Each scene shows the same named points in several views. A view is turned or mirrored, shifted and resized as a whole, has a little noise and may leave points out.
In the rows, zero is written as 128.

Scene 1
View 1
Tun: 124 141 113  86 154 113 152 144 121 125 169 134 153 146 106 127 146  95 108 150 128 106 138 109 120 139 149 145 117 164 102
sof: 146 101 133 101 113 143 139 151 137 131 151  89 143 145  80 126 131  95 100 135 128 122 158 119 165 134 154 179 117 145 150
metug: 130 112  99 129 129 137 154 143 139 137 131 108 151 139 115 144 120 100  99 163 139 110 119 131 127 144 125 157 140 134 126
puno: 106 135 114 103 117  92 132 145 120 126 159 119 168 100 128 147 145 129 112 135 134 111 116 111 135 155 145 145 108 142 132
Meluz: 112 117 112 101 122 102 173 144 123 145 130 123 169  97 134 133 139  96  74 163 151 113 141 133 140 145 121 171 124 159 117
dese: 141 119 103 114 124  98 137 163 102 145 133 115 144  85 133 132 137 140 123 141 119 100 113 106 112 115 143 184 132 171 119
gunit:  81 137 128 110 104  80 163 150 116 132 150 146 178  96 163 109 160 132 128 154 142 114 127 131 135 141 161 160 120 162 102
mapo:  94 145 128  90 127 141 154 131 141 107 164 119 178 139 114 122 136  79 120 166 139 104 126 124 132 133 153 151 116 155 117
vitib: 148  89  99 151 128 123 152 156 140 157 133 114 121 175 102 150 125 119  90 150 145 137 141 134 147 173 133 144 146 109 128
vut: 152 115 121 117 134  95 133 171 109 145 165 129 116 156 106 116 154 143 130 123 113 125 150 104 135 137 175 160 127 156 110
Luzu: 115 117 115 121 102  84 140 164 111 155 137 120 154  82 138 136 149 138 104 138 144 127 129 120 141 147 146 173 123 146 126
lizan: 115 157  98 129 130 122 112 159 111 123 158 123 147 104 137 138 135 143 174 154 116  96  69  97  78 106 169 153 138 153 108
beso: 107 131 143  84 105  84 145 151 112 116 166 123 172 101 132 104 161 135 130 126 121 105 145 113 150 128 173 174 101 175 123
bafo: 152 121 107 106 127 108 112 160 115 135 159  99 137 118  95 151 135 134 115 119 116 110 121  95 129 139 150 161 115 144 142
gose: 165  88 111 123 116 125 130 157 126 137 136  87 133 134  94 143 124 131 107 124 115 109 134 113 148 138 139 178 129 139 153
zipit:  56 166 132 104  94  96 137 150 124 138 163 138 186  77 147 130 161 109 121 160 166 135 118 125 138 153 164 145 108 138 114
biv: 105 139 131 111 110 102 130 163 116 138 168 128 149 119 124 115 158 130 141 139 132 129 132 112 134 133 180 159 116 151 116
gazim: 118 123  95 119 130 117 174 147 114 134 113 126 169  84 160 122 127 110 118 179 130  83 101 129  96 102 123 185 149 182  98
som: 107 131 109 143 103  96 124 165 116 149 146 125 142 103 142 139 145 151 140 144 139 129 105 116 122 144 163 153 134 131 118
kesi: 137  92 108 133  94 110 128 147 137 141 132  86 154 108 112 166 123 136  88 126 139 120 121 125 162 169 125 162 121 110 169
lago: 121 128 103 122 132 105 127 140 135 118 166 115 154 151 112 162 133 131 116 133 131 114 109 114 133 174 143 121 117 115 136
Lere: 123 127 113 131 118 132 126 152 136 128 157 112 143 148 107 140 131 122 136 145 129 119 112 115 127 143 161 146 131 126 129
Kug: 113 128  89 147  97 147 104 136 145 119 131  78 171  92 120 183 103 126 127 149 137 103  61 120 119 148 123 149 131 100 170
lolav: 153 133 118  99 119 135  93 158 114 108 167  83 144 107  92 137 128 136 158 114  94  90  99  84 115 100 170 179 112 159 152
sono: 123 107 104 162  85 134 122 158 133 143 118  91 149  96 135 147 117 145 141 149 134 116  87 129 125 129 145 176 148 119 148
View 2
Lere: 134 120 143 116 121 117 130 108 125 121 134 106 141 116  92 128 127 132 125 138 126 114 131 124 130 147  98 153 116 128 121
som: 143 110 148 105 112 128 136 130 147 142 118 100 123 128  96 118 120 138 110 146 127 114 135 134 116 125 123 144 100 114 116
lizan: 128  92 138 127 140 111 126 132 137 141  99 107 125 118  69 105 142 152 124 166 116 100 127 109 129 124 106 136 113 109  79
mapo: 128 123 111 122 126 105 117 117 108 121 159 100 118  99 115 111 121 158 156 142 111 118 156 129 117 159  83 155 129 125 112
Kug: 152  97 135 102 115 136 138  85 146 113 112 125 175 138 115  97 126 130 144 144  92 108 128 122 159 148 119 121 128  94 123
gunit: 138 125 124 105 118 114 126 160 140 150 139  88  97 111 121 106 112 156 133 147 125 123 166 144  88 125 122 150 108 114 110
lolav: 149 126 131 121 131 106 142 140  97 138  99 139 149 121  68 141 159 147 133 171 114 128 109 115 134 148 100 137 146 108 107
zipit: 152 108 118  96 109 119 128 131 132 145 161  91  84 125 119  94 106 177 122 134 120 118 161 138 106 145 132 137 117 104 117
beso: 151 146 121 107 120 104 130 171 111 152 133 109 105 109 107 131 130 156 133 152 129 139 152 140  92 140 114 152 132 113 118
vitib: 126 129 153 109  98 142 126  90 133 111 133  96 156 116 124 148 109 103 120 130 130 117 129 149 123 143  78 168  88 147 149
kesi: 159 135 140  89  94 143 141 107 130 122 119 121 164 134 136 135 119 116 129 136 114 133 129 149 130 150 111 143 120 111 155
sono: 139 103 147 112 106 129 163 123 151 124 114 119 167 139 104 114 118 123 134 160 100 108 130 137 133 126 130 142 111 117 128
vut: 132 142 150 117 116 117 128 141 109 142 118 104 120 108  85 162 134 130 105 148 146 128 122 136 102 137  83 168 104 139 122
lago: 150 131 143  98 123 128 103  94 131 124 122 102 140 111 113 125 130 125 121 119 133 122 137 122 131 152  93 143 117 112 124
gose: 140 140 141 111 104 130 144 124 111 124 111 126 167 123 113 156 132 115 134 154 116 132 118 147 123 146  86 157 119 129 142
biv: 141 127 137 112 116 110 134 143 119 143 141 101 106 116  90 130 125 153 116 146 131 122 140 134 105 140 113 154 116 123 116
bafo: 149 133 136 106 114 130 128 122 107 138 104 121 139 122  99 148 142 136 119 150 126 132 114 135 123 149  88 143 123 113 124
View 3
metug: 141 140 101 139 147 110 109 136 161 101 138 116 101 135 131 147 136 128 147 145 135 133 132 130 124 155 137 129 143 119 117
som: 126 111 133 125 157 125 130 128 144 151 123 112 120 115 140 164 126 122 129 126 142 138 131 130 154 153 129 138 144 138 118
Tun: 152 141 105 150 141 137 102 124 141 103 128 103 124 146 157 121 151 112 112 155 133 132 117 134 139 144 126 123 133 132 121
beso: 143 127 127 111 131 152 124 141 129 110  91 115 115 126 169 146 132  88 113 146 155 133 111 136 148 153 114 107 149 148 125
Meluz: 136 144 116 119 143  96 110 133 145 103 123 113  93 133 162 130 142 109 140 152 149 119 124 116 137 148 154 111 153 123 109
dese: 138 125 125 130 159 136 119 148 157 122 100 102  94 109 163 137 105 121 128 150 139 141 122 146 161 137 139 120 142 117 106
Luzu: 132 113 133 116 155 113 127 134 141 125 111 115 104 114 157 148 126 111 136 131 150 128 130 120 151 148 136 112 157 131 106
bafo: 146 102 112 155 174 138 125 139 152 103 109 109 115 123 137 140 120 121 125 137 133 135 128 139 137 145 107 115 138 127 104
lago: 122 116 107 154 168 128 121 128 144 117 137 106 126 140 126 147 149 126 133 134 138 121 126 120 119 162 100 132 133 143 110
sono: 124 116 119 121 163 114 134 150 170 131 121 124  96 107 117 187 108 133 152 128 141 143 138 142 135 163 136 142 145 122 120
vut: 165 105 121 145 133 161 110 119 132 115 118 107 129 121 151 133 125 127 127 129 123 151 133 130 152 141 103 122 153 128 114
puno: 123 122 121 132 164 122 128 136 141 119 115 109 115 131 151 146 140 106 120 141 150 119 118 126 137 155 122 119 136 143 111
lolav: 152 110 108 154 174 166 135 157 167 102  88 112 114 118 131 164 105 111 106 144 132 149 117 176 142 149 104 123 123 129 122
mapo: 146 156  98 135 134 124 110 134 150  97 129 118 119 153 142 149 159  99 114 156 143 129 113 141 126 160 137 128 131 139 138
gazim: 123 166 117 116 141 121 104 149 167 132 121 100  79 122 165 141 117 126 137 169 143 140 115 148 157 143 169 140 135 112 121
Kug: 105 121 103 145 196  98 143 158 184 121 127 119 100 125 102 189 125 128 140 136 145 121 128 145 113 168 130 140 121 130 115
gunit: 123 141 134 100 127 129 119 130 129 142 115 110 113 127 170 149 143  98 121 144 158 129 113 124 154 156 141 127 148 148 129
gose: 154 106 105 146 155 133 121 145 158  87 113 119  98 118 129 147 110 133 153 134 130 141 138 135 125 152 107 112 154 115 102
sof: 176 118  97 141 138 126 116 137 151  65 115 131 109 133 131 148 132 110 138 136 134 140 134 136 118 155 116 102 157 120 120
View 4
Lere: 126 127 128 114 122 145 120 132 123 140 128 131 122 138 120 117 122 135 120 118 143 122 143 121 122 119 124 118 111 141 135
lolav: 127 105 152 105 129 144 117 141 148 148 117 112 119 143 147 125 112 118 110 112 146 140 140 111 131 116 157 120 118 135 121
sono: 113 114 121 122 109 148 110 156 127 152 132 127 122 149 147 127 118 137 128 124 152 118 140 118 129 110 114  95 132 144 151
dese: 127 123 124 104 142 140 124 156 138 135 111 117 135 130 150 126 109 139 129 124 137 147 146 125 140 108 128  96 136 146 121
mapo: 128 142 112 105 119 123 114 115 130 127 129 137 121 134 116 118 112 144 130 117 124 133 147 134 122  97 143 122 114 127 127
vut: 129 124 138 106 139 143 129 142 114 135 110 119 145 115 121 114 129 129 120 125 144 140 153 116 127 129 117 122 111 149 121
sof: 114 114 134 108 110 126 106 128 130 114 107 125 143 136 115 133 132 121 126 112 131 134 162 121 121 110 123 119 109 137 128
biv: 121 124 126 108 127 138 128 136 120 144 126 130 134 111 123 117 120 148 132 133 141 139 143 122 126 111 145 115 116 143 124
vitib: 127 133 118 121 121 148 116 138 112 117 116 134 140 141 106 122 136 132 124 113 141 114 157 123 121 126  81 109 111 151 143
lizan: 136 128 126 105 146 149 131 145 134 166 140 125 105 138 148 104  96 140 118 125 143 133 128 124 135 117 144 110 125 143 131
gazim: 130 145  99 102 140 127 115 151 134 136 124 123 124 141 157 114  95 146 136 125 122 143 146 139 141  93 116  93 146 137 133
metug: 128 137 111 113 122 137 112 134 128 122 121 134 127 149 122 123 118 136 127 112 130 122 151 130 126 110 104 105 120 141 139
Luzu: 117 123 118 117 123 145 125 152 128 129 118 130 143 119 131 135 123 157 139 129 145 137 146 123 133 107 126  92 131 148 126
Tun: 139 143 119 101 142 133 127 123 131 119 117 131 130 126 112 116 114 142 126 116 125 140 148 133 129 112 133 120 111 137 115
beso: 122 129 129 108 122 128 124 138 125 132 115 121 144 105 134 127 122 152 135 131 145 149 147 121 131  98 159 119 128 131 111
kesi: 119 117 127 131 104 153 112 147 133 116 114 131 137 145 124 150 136 144 129 110 155 115 149 115 127 112 113  96 127 142 136
Meluz: 123 139 102 111 125 130 117 139 132 110 114 135 141 129 123 134 118 157 143 121 126 138 153 136 133  96 117  93 131 141 126
gose: 123 115 137 115 119 142 110 146 131 121 105 118 140 144 133 134 131 120 119 109 145 129 156 115 128 118 110 111 122 142 130
puno: 131 131 122 119 124 148 127 137 135 126 122 133 129 127 122 135 120 158 131 119 147 130 139 123 131 107 142 105 125 139 120
zipit: 116 131 105 115 115 138 130 131 128 139 140 148 127 111 114 128 113 178 148 137 140 132 134 131 126  95 157  97 122 140 127
Kug: 124 118 120 130 104 158 109 142 147 140 138 138 102 171 136 139 113 143 122 106 153 105 132 119 128 108 126  94 128 138 148
lago: 141 139 126 124 123 157 126 130 128 125 126 136 122 139 110 129 127 149 119 109 152 116 139 120 126 121 124 117 114 138 127

Which points are out of place in each view (at most two, in the order of its rows)? Write none if all are in place.
view 1 => dese
view 2 => none
view 3 => metug
view 4 => vut
